Each row is a point on a tangle of strands that fork, close into loops and nearly touch. The rows are in no order.
Two points are linked if the straight distance between their rows is under 84.9. Some points are linked to none.
Q_528: [ 67  17  19  -5   0 -10 -18 -11  38  -1  -4  26   8  34  -6  12   9  19
  31   2   1 -30  45   0  -1  36   4  29]
Q_562: [-28  29 -16 -39  10 -24 -31 -18  -4 -17   3 -39 -38  33 -13 -39  11   6
   5   6 -12  19  13 -25 -25  37   1 -19]
Q_161: [ -5   9  24  19 -31 -10  15  17   0  39 -52   3   8 -29  -9  -1 -10  11
   0   4 -38   7  -4  39   5 -36  12 -23]
Q_20: [-20  15  -6  14   1  15  13   9 -25  -5   8  29 -17 -33  -5  -6 -26 -11
   8 -24  33  -7 -45  16  19 -21  21   8]
Q_781: [-19 -49 -58 -24 -39   7  19 -22 -56  37 -28  13  21   2 -12  35  34 -37
 -18 -19 -50  -7 -11 -19  18 -19  10  -4]
Q_50: [ 43  21   4 -46  45  -1  15  32  26  -3   9   8  -8 -15   8  10 -10   8
   7  27  34 -22  22 -17  34  40  20  17]
Q_387: [-23   2 -19 -37 -31   8   9  50 -15 -12 -12  17   1  30 -29 -20 -33 -17
 -25  19   9  -9   7  17 -28  18 -34   7]
Q_847: [-29  -5 -14 -15 -43   3 -11  23   2  12 -28  26 -10  -2 -24  42 -26 -41
  24  27 -57  14  17  -7 -11   7 -35 -19]
Q_217: [-35 -13 -14   3   7   5  -8 -45 -15  15   2 -14   4 -19  17  -6 -11 -13
  -5  29 -47   4 -12  10   7 -57 -13 -37]
Q_382: [-12 -15 -10  21  14  11  27 -47 -21  21   5 -18  18  -2  27  -8  10   2
 -23   2 -31   9  -3  14   3 -61   6 -22]
Q_105: [-30  -4  14  17 -28  11  39  34  -8  25 -28   1  14 -19   9 -17 -16 -13
 -19  21  -6   7 -15  45   2 -37   9  -9]
Q_499: [ -5  -6 -18 -38 -10   4  25  28 -14 -21   1  28 -11  30 -35 -16 -37   2
 -24   6  43   2  -9   4  -4  18 -15  10]
Q_778: [  4 -25 -30 -29  12  13   0 -31 -24  13   1   1  22  39   7   8  35  -9
  -3 -23 -23  -5  41   2 -20 -11  16  20]
Q_402: [-48   8   3  13 -44   7   2  34 -12  28 -25  -2  -6 -27  -9  -3 -14 -27
 -15  34 -22  24 -13  25 -17 -26 -23  -8]
Q_707: [  4   5 -28  -7  27  10  25 -16 -44   8   1  16  13  30   1 -16  -1  -1
   0 -34   6  -5  -6  16   6  13  28  22]
Q_694: [  2 -19  23  28   5  23 -17  20  28 -16   5  21  17  -7  28  -8   7 -44
  31   4   2 -24  24  48 -36 -13 -21  34]
Q_256: [ -2  13 -26 -33  29  10  20 -14  -2   0  35 -14 -10  30  11 -12  -1  -5
 -23   9  23   6  34 -16 -16   0  15  -1]
Q_172: [  0 -21 -22 -17  32   9  52 -25 -15  13   2  18   5   2  22   1 -11 -28
  -6 -17 -13  -4  -3   7  44 -47  31 -24]
Q_726: [ 19  -4  16  21  12   3   6 -20   7  17   0 -45  26  -4  32 -23   9  50
 -44   5  -1   7  11  18   0 -32  11 -36]
Q_731: [-19   9   3  19 -22 -12 -23 -41   2 -24   8  17 -29 -14 -18  11   9 -16
  32   3  -2  30 -41 -30  10 -23 -12  20]
Q_644: [-18  18  27  -4 -32 -27 -37  22  28 -29 -17 -13 -43  11 -33  -8  19  18
  20   5  13  18  14 -21 -25  34  -2   7]
Q_31: [-39  28 -37  -6 -21   3  14 -24 -66   2  22   6 -18  13 -22 -20  -9 -17
   6 -33   9 -17 -40  -5  24  17  14  -8]
Q_822: [-37  -3 -15 -22 -25 -14   0  28   0  -5  -8  27 -43 -30 -25   4  -9 -32
  -1  -6  24  17 -29   1  15 -30 -26   8]
Q_928: [  3  -7  -7 -20  34  22  37  16  11 -14  47  -2   2  27  15   1 -21 -22
 -38  25  45   2  27 -19 -17  21   9   7]
Q_978: [  3   8  15  -5 -80 -18  -3  24  50  -4 -26  22 -16  16 -33  31  -2 -30
  -2  21   7   0  32 -18 -20   4 -29 -10]
Q_570: [-18 -13 -15  -2   1   8  61   0 -34   2  34  12 -10   7  -8  -2 -26 -20
 -57 -11  42  12 -55  -7  12 -10   7 -13]
Q_236: [ -3 -26 -20 -15  -2   4  67  12 -24  25 -20  11  12  13  -1 -11   2   1
 -35 -27  13  -4  -1  25  26  -8  42  -7]
Q_868: [ 16  20  -3 -16   0  -9  39  29  19   6 -10  15 -34 -42 -18  14 -24   7
 -13  -5  42  -7 -19 -12  65  -8  40  -8]
Q_523: [ 20   4  20  11 -39  -2  -5  13  26  -3 -21  27   3  23 -25  19 -10  12
  20   2  13   3  24   9  -9   3   2  25]
Q_697: [ 19  -9   0  32   5  15  51 -33  -7  14  15 -11  13   9  16  17  15  27
 -33 -14  24  18  -1 -19   6 -21  35   7]
Q_621: [ 10 -27   9 -19   2  11  63  29  16  20 -18   3  20  19  12  -4   3   2
 -30  11  14  -8  22  33  22   7  31  -4]
Q_210: [ 16 -14  16 -22  15  13  29  42  11  10  -4  15   5   8   9 -16 -18  -3
 -14  23  31 -21  17  37  11  30  20  17]
Q_330: [ 40 -10  25  -8  66  14  41  23  28  -5  34 -10  26  10  41  14  -5 -19
 -13  31  10 -36  28 -16  10  29  24   9]
Q_999: [ 36  11 -16  -4  37 -21 -64  12  -4  -8   1 -54  23 -20  34 -44 -19  23
 -18   1  23  17 -13 -34  30  16  -9 -45]
Q_914: [ 15  -8 -20 -54  17  -8   5  11 -26  25  -5  14  12  59  -2 -23  15 -14
   4 -14 -14 -19  29  27 -10  37   5  23]
Q_568: [-43 -22 -28  -9 -39   9  -2  -1 -19  28 -19  33  -1 -11 -14  36 -28 -41
  10  43 -76  17  -6 -29   4  19 -31 -15]
Q_486: [  9 -75  -2 -11 -21  21  78  29   4 -15   1  12  64  56 -10  27  21   1
 -31 -10   9 -16   6   6 -23  -7 -12   8]
Q_45: [ 46  -4   6  11  51  19  -2 -13 -12 -12  17  34  26  12  16   0  -8   7
  45 -14   1  -5  -9   5   4   4  11  51]
Q_524: [ 16  26  12  26  -5  -3 -20 -18  -5   5 -15   3  10   3 -15 -12  -2  49
  15 -19   2   6 -10  15 -11   7  18  20]
Q_19: [-18   5  10  -3 -22 -21 -37  37  45  -6 -15  15 -28 -10 -22  14  12 -10
  32 -15  10  -3  34  12 -26  14 -37  11]
Q_549: [ 37 -19  31  37 -10  11   7  14  48  -5  -8  38   7 -18  -6  42   0  13
  30  -6  33  -3  16  19  16 -31   4  43]
Q_84: [ 10  -9  -1   4 -52 -10  64  20 -18  24 -31  13   9   2 -37  -1 -15  29
 -52 -11  34  -7 -31  17  25  10  18  -2]
Q_232: [  1 -51  25  16   8  14  79  24   6  -6  20   1  24  23 -15  33 -20   7
 -69  16  32   7 -21  -8   6  -6  17  -1]
Q_335: [-17   5  -9   9 -54   6   5 -24  -6   5  11 -16  11  56 -14   9  30 -10
 -31  11   9  16  38 -18 -51  10 -16  15]
Q_206: [ 42  16  27 -26  12 -23 -46  22  60   4 -12  16 -28  -5   8   0  11  -5
  23   3   0 -49  42  12  -7  31 -17  -2]
Q_292: [-23  22 -24 -17  14   3 -12   1 -11 -31  17   5 -42  -6 -10 -23 -13  -7
  13  -3  29  16 -26 -24   7   3   9  17]
Q_184: [-12   6 -10   2 -40  -2  -8  22 -19 -10 -25  33  -1  14 -40  -3 -20   6
  11  -8  17  15 -31  15  -6  10 -12  35]
Q_285: [ -1 -55 -52 -16 -36  10  53 -18 -56  22  -7  28  28   9 -20  22  20 -36
 -28 -33 -26 -14 -30  -6  31 -24  -3  -2]
Q_901: [ 16 -43 -24 -20  24  20  15 -30 -33   7   4  -7  34  18  23  12  51   1
  -5 -42 -24  -8   8  -1  -5 -33  45  16]
Q_926: [-51  13 -15  22  -8   9 -11  -5 -29 -14  24  13 -37 -43  -9 -16   6 -20
  26 -28  18  -4 -62  -3  17 -21  -3   8]
Q_271: [ 18  -6  27 -13  27 -21 -65  31  31  18 -10 -27 -14 -45  23 -25  -5  26
 -16   0  10 -12  11  32  13  -2 -31 -48]
Q_958: [  5   9  -1  -1 -39 -12  37  10   5  34 -34  -8   1  14 -22  -5   7  39
 -41   1  27   9   8  17  15  19  29  -1]
Q_306: [ -2 -56  -6  -9 -26  15  59  15   7  12  -9  12  57  50  13  17  33 -19
 -12 -11 -10  -2  28  11  -4 -24   8   2]
Q_436: [ 20  12  -3  -7  51 -11 -31  39  22 -16  16  -8 -29 -51  13 -16   8  27
  18  -6  34  -6   0 -15  16   8 -12  17]
Q_544: [ 55  22  29   5  -9  -3 -25  -2  75 -19  -1   6   2  -2  -2  29   8  20
  15  11  20 -31  56 -15  13  19   6  16]
Q_724: [-20 -16   9  48 -32  14   6 -18 -13  34 -31  -9  41   0   8  19   4   6
  17  16 -82  13   1  19 -15 -23 -15 -20]
Q_255: [ 32  13   7  21   0   7  31 -20  17   0  13 -13   9  16   3  27  10  41
 -17  10  36  19  17 -34   8   2  24  22]
Q_660: [ -2  12  10  19 -12  -1 -31 -30  12 -21   6   9 -10  10 -11  15   0  11
  34   3  -4  19  -4 -14 -14 -22  -9  19]
Q_231: [-40  26 -17  10 -54 -16   5 -13 -36  50 -29 -37   0  -2 -12  13  28  11
 -30  -5 -57  32 -12  -3 -27  24  -2 -37]
Q_736: [  5  20 -12  13 -15  -3  18 -59 -20  -5  26  11 -17  -9  -5   7   0  -9
  11 -22   2   3 -39 -35  41 -30   8  -5]
Q_444: [  5 -32  -6  -8  -4   5  33  -2  -1  26 -27  -4  53  38  18   2  39  -3
  16 -15 -41 -10  34  29   2 -20  21   0]
Q_192: [ 17 -17  40  22  -8  -6 -31   3   9  15 -38  10  45   0  12  14   3   1
  48   1 -81  -9  20  47 -18  -6 -22 -25]
Q_317: [-14  20  26  28 -37 -22  -9  -8  11  27 -31 -24   3 -16  -7  -4   3  34
 -14  15 -23  16 -10  23 -17 -23   0 -30]
Q_949: [  6 -25  18  26 -11  -4 -22 -25  -9  19 -36 -13  64  17  11  21   8  12
  24  -1 -91   8  22  30 -21  -8 -22 -32]
Q_291: [ 21  14 -18 -28  67   7  27  13 -24   0  36  -9   0  11  16 -23 -15   5
 -13   6  29  -9   2 -16   1  44  31  18]
Q_4: [  8 -76   6 -13   8  14  81  23   4  -9  18   3  39  40 -20  29   4   6
 -63  -8  23 -13 -10  -7  -9  -8   9  -5]
Q_405: [-15   7   8 -10 -18  -7 -25  31  54 -24  10  17 -30  -4  -7  -3   2 -30
   4   5  40 -14  43  10 -26  15 -25  19]
Q_772: [ 41 -19  33  37  25  30  38   1  27 -20  28  13  37  20  13  39 -16  -2
  12  16  26  -6  21 -14  -1   6  25  37]
Q_396: [ 17 -14   8  14  58  18  50  30  -2  -5  20  10  22  -8   1  15 -37  -2
 -10   5  25  -6 -20 -12  25  14  48  18]
Q_243: [-30  -1  12 -13  11 -22 -60  11  38 -18   7 -30 -49 -31  11 -17  12   1
   6   4   3  13  16  -5 -14 -20 -41 -40]
Q_443: [-21  20 -25   6  12  -3 -19 -66 -23 -29  34  -5 -22  -9   1  -9  -1  -1
  19 -13 -15   4 -39 -43  23 -21  -5 -11]
Q_476: [  4  22  36  22 -47 -40 -22 -19  19  13 -31 -34   1  -2 -16   2  18  57
 -15   3 -14  30   0  -1 -15   2  -2 -42]
Q_398: [ -2 -19 -41 -23 -21  -1  -1 -14 -25   8 -18  15  26  58 -31  30  14 -17
  11 -16 -33   5  38  -5 -26  32 -14  24]
Q_771: [  1 -38  13  36   4  17  69   1 -10  19  15 -18  26  15   4  30  14  20
 -71  -9  36  18 -21 -15   1  -3  41  13]
Q_518: [-15  11  -2  -4  13  12  -4  11  14 -16  23  -1 -29  -7   7 -12 -10  -8
   4  19  37  12   1   1 -10 -17  -2  14]
Q_655: [-17  12  24  15 -24 -32 -31 -48 -20 -55   9 -31 -49  -8 -24 -20  30 -11
  13  -6 -24  31 -46 -51   3  22  -7  -6]
Q_33: [ 15 -13  21  26 -33   5  -5  32  50  -8 -16  32  -6 -11 -11  31   2 -10
  19   2  30  -8  38  19  -8 -11 -16  34]
Q_73: [-53  19 -24   1 -17 -12 -32 -13 -38 -22  -6  25 -34 -22 -38   7 -10 -21
  54 -25 -23  -7 -52  -7   8  23  -5  11]
Q_705: [ 17   8 -19  15  30  14 -21 -43 -25 -23  12  40  10   9  -6  11 -21   0
  51 -27 -12   0 -22  -5  14 -13   6  40]
Q_654: [ -9  -2   2 -13  13   7 -14 -20  12   4  -2 -15  17   9  27 -20  -7 -26
   3  29 -40 -19  32  32 -19 -29 -20 -31]
Q_452: [-39  -3   9  44 -29  16 -19 -17 -14  15  -9  -8  23 -14   8  16  -4 -13
  17  35 -53  20  -8  12 -28 -29 -31  -4]
Q_86: [ 23  10  -2   0 -24 -13  19 -13  12  34 -32 -19   4  20 -19  14  32  59
 -26 -15  10   8  34   4   5  23  38   4]
Q_532: [ 63  25  25   5  33   5 -23   4  30 -23  23  -7  19  10  24   8  10  29
  18  25  23 -28  25 -30  -4  42  -4  35]
Q_29: [ 12  32 -32 -31  50  -9   3 -14 -12 -18  28 -30 -16 -18  21 -35 -15  14
  -7  -4   7   3  -6 -41  19 -11  10 -32]
Q_3: [ 20  -2  -1 -15  27  11  27 -18  23   3  25 -23   8  21  31  -4   4  -5
 -28  13   7 -12  54  -4  -9 -14  15 -12]
Q_318: [ 15   3 -21   1  34  13  51   1 -21  -1  24  17   5   1  -1  12 -31  -7
 -11 -19  32   3 -16 -25  28  -9  36   7]
Q_392: [-24   6  25   5 -38 -30 -19   4  37  -2  -1  -5 -44 -31 -12  14  23 -16
   9  15   7  27  -1 -10  -5 -35 -30 -13]
Q_647: [ 67  17  25  26  38   7 -25  -4  -1  -5  15 -13  33   2  26  -5   5  57
   2  10  14 -15   5  -5   2  36   5  29]
Q_341: [  7 -19  24  -6  41  20  36  54  13  -4  12  10   0 -17  13  12 -34  -8
 -17  20  34  -9  -3  20  17   8  30  24]
Q_680: [ -8   5  17 -10 -56 -24  -3   6  39  -9   5   5 -29  13 -26  12   5 -20
  -8  29  26  21   9 -24  -3 -13 -20  -2]
Q_637: [-14   9   9   7 -33 -21   1  20  24   1  -9  19 -47 -40 -17   5  20   1
   1  -6  30  21 -23 -10  26 -30  -6   7]
Q_403: [-38  11  12   9 -17 -26 -31  28  12 -26  -9 -14 -57 -20 -18 -21  29   9
   9  -6  21  27  -7 -10 -15   7 -18  14]
Q_848: [-58  -7 -26   2 -48   2 -10  12 -25  23 -10  24 -15 -49 -21  23 -18 -46
   7  30 -56  20 -42 -11  11  16 -32 -17]
Q_193: [-48 -11   0  -4   2   2 -27 -16   1  13  -9 -25   2 -24  19   4 -19 -34
   9  44 -60  -3  19  23 -18 -34 -30 -43]
Q_730: [ 10   9   3   0 -38 -13  19  18   8   5 -15  37 -37 -29 -30  11 -12   3
   0 -25  45  -3 -39  -4  53 -12  17   3]
Q_852: [-63   3 -22  -1 -30 -11 -12  17 -20  11 -16  19 -36 -52 -21   8  -6 -42
  13  -2 -17  10 -48   9  16 -16 -25  -7]
Q_257: [-50   4   1  -2  -8   3 -51   3  13  -1  -6 -21  -1 -29  10  13  -7 -28
  24  31 -47   1  18  15 -52  -2 -50 -35]
Q_218: [-35  -2 -41   1 -17  -2  15 -16 -42  33 -33  16  18   3 -15   6  -5 -18
  12 -20 -67 -10  -5  19  15  -4  14 -12]
Q_417: [-13 -25 -35 -25 -10  -4  65 -12 -32  36 -21  11   7   4  -5   3   8 -27
 -29 -29 -18 -13  -7  15  38 -39  35 -26]
Q_619: [ 26   3 -30 -61  20 -17  -3 -13   2  21  -7  12 -11  52 -13  -7  14  -8
   2 -22 -11 -12  50  -4   3  31  17   8]
Q_224: [-10  39 -24 -20  39  -1 -20 -10 -42  -2  22 -17 -14 -13  10 -55 -16  12
   8 -32   0 -29 -31  15   8  23  16 -18]
Q_140: [-43  27 -13  20 -52  -3   5 -34 -56  -4  34   8 -15  -6 -28  -7   1 -25
  23 -24   3  -9 -67 -12  30   9  -3   1]
Q_6: [ 16  11  26  -4  34  -2 -38  41  21   9   8  -1 -36 -24  32 -21  28   5
   1  12  37 -46  16  30 -21  49 -34  33]
Q_364: [-36  21   4  15 -47  -9  -4 -21 -27 -18  34   3 -35 -31 -22 -23  14 -38
   8 -13  18  16 -75 -20  29   0  -7   8]
Q_315: [-42  -1  -2  20 -24 -19 -39 -33 -20 -33   0  18 -36 -32 -29  16  14 -17
  61 -25 -19  12 -47 -24  11  -1 -17  11]
Q_120: [ -2  24 -22  -2  39  -6 -48 -38 -45   1   7 -12   5   1   4 -37 -15  20
  16 -41 -23 -24 -34  21  10  22   0 -26]
Q_264: [  6  22   9   8 -39 -37   1 -32   3  33 -30 -37  -6  19 -26   1  32  63
 -20 -23 -14  19  13  -8 -14  15  21 -31]
Q_64: [  2  19   7  18   2 -21 -38 -41 -25 -64  25 -42 -37 -13   3 -35  13   2
   4 -15 -11  18 -47 -71  29  -5  -5 -23]
Q_968: [ 35   3  30  -9  16 -20 -62  12  43   6  -9  -7 -12 -15  15  -7   2  11
   7   5  -5 -29  33  22 -15   8 -26 -27]
Q_668: [ 39  14  23  -4  53   1 -40  40  12   1  14 -17 -14 -36  39 -16  14  28
   2  18  30 -33   1   1  -3  37 -25  25]
Q_635: [ -5   2  -8   1  10  16  40  12 -22 -22  21  23  -3  10 -11   3 -32   3
 -27 -10  54  13 -43 -16   9   7  25  13]
Q_238: [ 10 -16 -15 -14  35  11  39  18 -46   3   5  24  20  36  -6 -21 -20  11
 -19 -26  28  -7 -23  22   4  49  30  33]
Q_764: [ 18  20  -9   9  28  -2 -33 -19 -10 -22   5  20  -8 -21  -9  -3 -12  17
  45 -35  -4  -5 -26  -9  18 -12   8  15]
Q_816: [-19  -8  -4 -11  27 -10 -71 -10  13 -29   7 -35 -29 -31  17 -24  -8  -2
   2   9  -2  20 -11 -19   2 -28 -38 -52]
Q_670: [ 20 -12  34  41  27  21 -12  15  24  -5  12 -14  12 -42  31   3  -5  37
   0   6  25   4   0  21  -2 -33   2  12]
Q_310: [ 49  -5  13  13  11  21  35   3  39 -29  27  12  23  28  -7  42 -17   5
 -12  18  46  -7  44 -34   6  26  17  40]
Q_578: [ 11  11   9   4  30   8 -35 -18   1  -6  10 -17   2  -6  21 -24 -11  19
  10  10  -5   3   0  14  -7 -22  -5 -12]
Q_51: [ 40  13  35  25 -21   6  -9 -14  69 -12  -2  -8   8  -6   6  21   4  21
  -3  19  14 -15  47  -4  -3 -17   2  -6]
Q_126: [ 62   0  37  -7  27  -7 -13   7   6  12  -3  33  12  33  29  -6  16  11
  25   9 -10 -48  19  13   6  34   1  37]
Q_671: [-36  -7 -13 -18 -39  21  10  56  -5   1 -16  13  11  11  -9 -14 -29 -49
 -21  29 -21  -8  17  25 -25  -4 -41 -13]
Q_258: [ 29  21   6   8  27 -15 -42  10  11 -11  -4   5 -17 -37  -4 -13  -1  43
  30 -29  11  -4 -16  -8  19   8   3  13]
Q_838: [  7 -36 -14 -29   2   8  62  17  -9 -11  12  15  10  42 -21   9 -17   8
 -46   0  39  -5   0  -2  -8  13  -1   8]
Q_987: [ 48  28  13  16  13  19 -22 -22  57 -40  30  -5  13  13  21   3   2  -1
   3  21  31 -26  43 -31 -29  29  -3  24]
Q_649: [-20 -34 -23  16 -18  16  26  -9 -35  30 -37   4  59  19  10   4  37   3
  18 -24 -64   0  -6  28   6 -19  21   8]
Q_564: [-39  41 -29 -16  15   5 -10 -10 -42 -20  25  -7 -38  -7  -6 -42 -17 -10
  16 -26  16 -16 -42 -11  17  12  18 -11]
Q_469: [ -3  18  21 -16 -25 -30 -47  23  22 -12 -30  14 -24   8 -38  19   6   7
  53 -14  -5  17  14   6 -33  39 -19   9]
Q_843: [ 26  -4  13  10  -3   6  11 -35  53   4   5 -26  24  14  34  -2  14  -8
 -26  11  -9 -26  66   2 -19 -37   0 -39]
Q_221: [ 16  22  25 -17  13 -18 -48  44  58   0   1   1 -39 -17  10 -10  28   5
   9   7  35 -36  38  13 -11  51 -24  23]
Q_541: [ 22 -26  25 -16  40 -18 -79  22   6  21 -15 -13  -3 -23  40 -26 -14  -3
   4  -3 -12 -17   2  40  10  -9 -37 -52]
Q_186: [-41  -5  12  42 -46  22  -6  19  -6  14  -9  14  12 -18  -1  20  -1 -30
   6  33 -25  23 -12  15 -23 -37 -34  21]
Q_223: [ -6 -32 -27  -5  28  12  -1 -49 -33  14   1 -21  32   8  30  -6  28   5
  -9 -33 -48  -8   7  18  -3 -35  21 -15]
Q_930: [ 38   4  -4 -20  29  -7   9  -6 -25  29  -9  14  14  34  10 -21  18  17
   6 -27  -6 -18   9  23   4  34  30  30]
Q_531: [-57  22   6  13 -27 -10 -24  11 -10  16 -15 -25 -26 -44  -1 -17  -1  -8
  -8  22 -20  22 -32  21 -25 -22 -18 -24]
Q_439: [-31  -3  22  -6  -7 -45 -35   1  29 -23  -7 -27 -65 -46  -5  -5  24  -4
   6   0  -6  31 -13 -22   7 -27 -34 -43]
Q_349: [-29   1  -5  11   5 -16 -58 -53 -31 -54  21 -18 -31 -21  -4 -15  -7  -1
  30 -16 -23   5 -51 -39  20  -2 -18 -31]
Q_657: [-19 -36 -55 -27 -28   6   6 -12 -43  28 -26  12  23  31 -26  34  18 -26
  -5 -12 -50  11  19 -15 -10  12  -2  12]
Q_266: [ 21  15  22  22  -1  19 -28 -18  31 -31  22   3   7  18   7   8  -1   4
  29  10  23  -2  28 -11 -31  -4  -5  32]
Q_585: [ 32  27  -7 -27  25  -1  27  27  24  -3  -6   7 -10 -26  -9  12 -18  25
  -5  10  36  -4  -2 -21  45  18  36  11]
Q_866: [-32  -1  23  16 -38 -41 -31 -38 -21 -48  -5 -13 -47 -39 -31   7  29 -28
  37  -9 -36  29 -53 -34   5  25 -20  -3]
Q_242: [-11  14  -6   2 -45 -24  10 -25  -7  40 -18 -24  -5  25 -22  10  34  21
 -31  -1  -7  32   9 -13 -22  -2   3  -7]
Q_230: [ 47   7  31  14  14  10  11 -16  65 -11  12 -29  22 -16  39   7  -1  12
 -29  28  14 -29  54  -9   7 -14  -1 -28]
Q_717: [  4  10 -16   6  45   4 -44 -12 -18  -6  14 -50   8 -19  35 -53 -24  20
 -33  -1  12  17 -19 -11  15 -13  -9 -57]
Q_415: [ -4 -15  27  14   9  21   4  -4  19   7   5 -23  19  -8  37 -24  -7 -11
 -10  33  -8  -7  18  40 -18 -52  -5 -27]
Q_150: [ -8  -1   6  -4 -56  -8  -9  35  38  10 -35  35  -4  -2 -30  41 -12 -45
  23   9 -25   5  27   7 -14 -16 -34  -6]
Q_470: [-31   7   9   9   4   7 -21  32  31 -29  15  -5 -43 -18   0 -14  16   4
  14   2  53   9  14  -3 -19   6 -26  30]
Q_640: [  3  20 -46 -33  67  12  19 -16 -24  -8  41  -9  -8   6  20 -20 -13  -8
  -6 -11  17   6   1 -30   3   4  23   1]
Q_977: [-18 -23 -27 -43 -37   7  42  32  -5   9 -21  17   8  21 -16  -3 -26 -46
 -31  25 -19  -3  21   8   9 -21 -35 -31]
Q_992: [  7  16   4  -2  44  23  17  20  22 -25  50 -32  -3  -4  18  -3 -18  -1
 -20  39  48  -1  15 -32 -22  26  13  14]
Q_397: [ 36   7   9  -1  24 -28 -72   4  24 -28   1 -36  -7 -11  10 -22  -9  34
   4  -5   9  21   3 -38  22  11 -17 -40]
Q_876: [ 43  20 -17 -54  33  -8   8  10  13  10   8  15 -13  28  -4  -8  -7  10
   5   5  18 -17  35 -13  24  41  21  15]
Q_630: [  9   5  18  13  42  25   3  10   7  -5  24 -11  -1 -22  31 -15 -14  16
  -4  17  21   4  -1   7  -8 -16  12   7]
Q_358: [-37  20   6   3 -13  -9 -46   6 -19  -6 -20 -22   2  -7 -10   0  -3  15
  36  14 -44  21  -5   9 -56  40 -29 -16]
Q_74: [-34   9 -24  -5 -33  -9 -17   0 -32 -19 -13  34 -18  10 -45   0 -15 -20
  23  -8   2  13 -46 -10   9   7 -11  20]
Q_332: [-14   1  14  23 -13  16 -36  12  31  -7 -10   7  18  -9  18   0   4 -50
  30  12 -32 -22  28  35 -55  -2 -36   4]
Q_328: [ -9 -25  14  39 -15  24  22 -10 -13  22 -29   6  65  15  19  -3  18   5
  33   4 -62   3   2  38  -2 -33  -3  10]
Q_453: [ 46 -13  28 -15  32  -8  16   0  -9  34 -16  18  30  47  35 -18  36  19
  17  -3 -21 -36  12  31  12  29  15  22]
Q_434: [-10  20   2  11 -29  -3  -4   7 -12  11 -26  12  -8   1 -26 -13 -12  21
   9  -9  11   6 -21  23   1   6  24  15]
Q_599: [-28   9  14  19 -19  -1 -53  11  33 -10 -14  -8   9 -24  10  18   4 -38
  29   7 -45 -18  30  20 -67  24 -53 -25]
Q_699: [ 11 -19 -43 -34  -5  10  -2 -36 -17  -4   9  12   9  58 -14  26  23 -17
  -2 -16   1   2  45 -26 -16  -1  -4  23]
Q_691: [ 60  17  21  34  21  -2 -25 -18  -8   5  -8   0  28   6   4 -15   4  70
  17 -22   2  -6 -13  10   6  29  19  27]
Q_923: [ 26  15  17  14   0  17  16  14  34 -28  24  -2   2   1  -5  36  -7  24
  -6  27  57  16  14 -43  11  13  16  39]
Q_910: [-10  16 -24 -18  36  -3 -45 -19  -9 -30  23 -34 -25 -25  19 -45 -18   7
  -8   2   1  10 -22 -28  19 -23 -11 -49]
Q_882: [-22   7 -29  -2  22 -22 -51 -54 -40   0  -3 -26   9   7   1 -14  -4  27
   2 -33 -38   4 -20   8   0  25  -3 -51]
Q_766: [ -9   5  32  33  -1   9  -1  -6  19  11   5 -44  13 -20  32 -26  -1  30
 -33  34   9   9  11  29 -22 -42  -2 -28]
Q_794: [ 32 -25  39  34  27  26  14  27  34 -17  15  19  18 -16  16  38  -7   2
  20   9  32  -5  14   9   4  -8  19  45]
Q_618: [ -7   5   3  32  21  25   7  -7 -31  -2   9  19   4 -38  10  -7 -21  -1
  32 -39  -1 -22 -42  33  19 -32  23   9]
Q_321: [ 27   7  10  -1  77  11  29  29  12 -10  44 -32  25  -8  22  18 -17 -10
 -17  37  33 -13  16 -32  -7  42  24  22]
Q_385: [-54  34   4  13 -51 -18  -2  -4 -25  34 -23 -23 -14 -18  -9  -8   7  -3
 -14  21 -47  41 -37   0 -24  15 -14 -34]
Q_276: [ -8 -43 -18 -13  22   8  72  -2 -30   7  26   8   6  17   4  15 -10 -31
 -55 -18  20   8 -25 -11  18 -29  24 -14]
Q_979: [  1  -2  -5   2  16 -12 -39 -46 -15   2  -2 -22  13  18   4  -8  -5  24
   2 -10 -33  11   0   6 -11  -8 -14 -35]
Q_980: [ 15   6  15  23 -61  -9  10  -6  16   5 -25  17  -1  30 -40  22   1  23
   1   5  24  23  -5 -15   1   3   0  30]
Q_908: [ 21  15 -15 -40  55   5  11  24 -31   3  10  27 -10  14   8 -28 -22  -2
   0  -4  29 -17 -21  14  10  51  20  37]
Q_775: [ 13 -27 -24  -9  59  11  67  -9 -16   9  21  -1  16   4  23  10  -5 -14
 -22 -28   1  -1  -9 -19  28 -28  52 -14]
Q_432: [ 35   3  12  15  67  22   3  24  -8 -13  30  16  13 -19  23  -1 -10   8
  26   5  29  -9 -17  -3  -3  22  16  52]
Q_409: [-23  -1 -26  -5 -60  -3  10  -5 -28  48 -18 -26   8  15 -14  21  46  -4
 -39  -1 -37  26  15 -11 -35   2  -4 -15]
Q_302: [-18 -40 -22 -36 -15   5  60  27 -10   9 -26  24  26  19   0  -8 -15 -37
 -12  10 -23  -5  11  26  21 -30  -4 -18]

A piece is two or more points that can be reached from each other along the links. Count, over all rows, the pieces, the separate loops (a circle has one, a figure eight two, a Y none), the forks (points with three links) and the tips (points with one).
pieces | 7
loops | 9
forks | 18
tips | 14

How many points has the smallest loop of links through each point below? Write none if it is on no loop.
Q_126 | 15
Q_74 | 13
Q_585 | 20
Q_476 | 11
Q_852 | 10
Q_564 | 9

Name the points in between on the shortest way along the links from the first point to the second, in order.
Q_499; Q_549 | Q_838 > Q_4 > Q_232 > Q_771 > Q_697 > Q_255 > Q_923 > Q_310 > Q_772 > Q_794
Q_398; Q_599 | Q_699 > Q_778 > Q_901 > Q_223 > Q_382 > Q_217 > Q_193 > Q_257
Q_980; Q_385 | Q_523 > Q_33 > Q_549 > Q_794 > Q_772 > Q_310 > Q_923 > Q_255 > Q_697 > Q_771 > Q_232 > Q_4 > Q_486 > Q_306 > Q_444 > Q_649 > Q_328 > Q_724 > Q_452 > Q_186 > Q_402 > Q_531
Q_852; Q_330 | Q_822 > Q_637 > Q_392 > Q_439 > Q_243 > Q_816 > Q_910 > Q_29 > Q_640 > Q_256 > Q_928 > Q_992 > Q_321
Q_443; Q_184 | Q_349 > Q_64 > Q_655 > Q_866 > Q_315 > Q_73 > Q_74
Q_618; Q_630 | Q_20 > Q_926 > Q_364 > Q_140 > Q_31 > Q_564 > Q_292 > Q_518
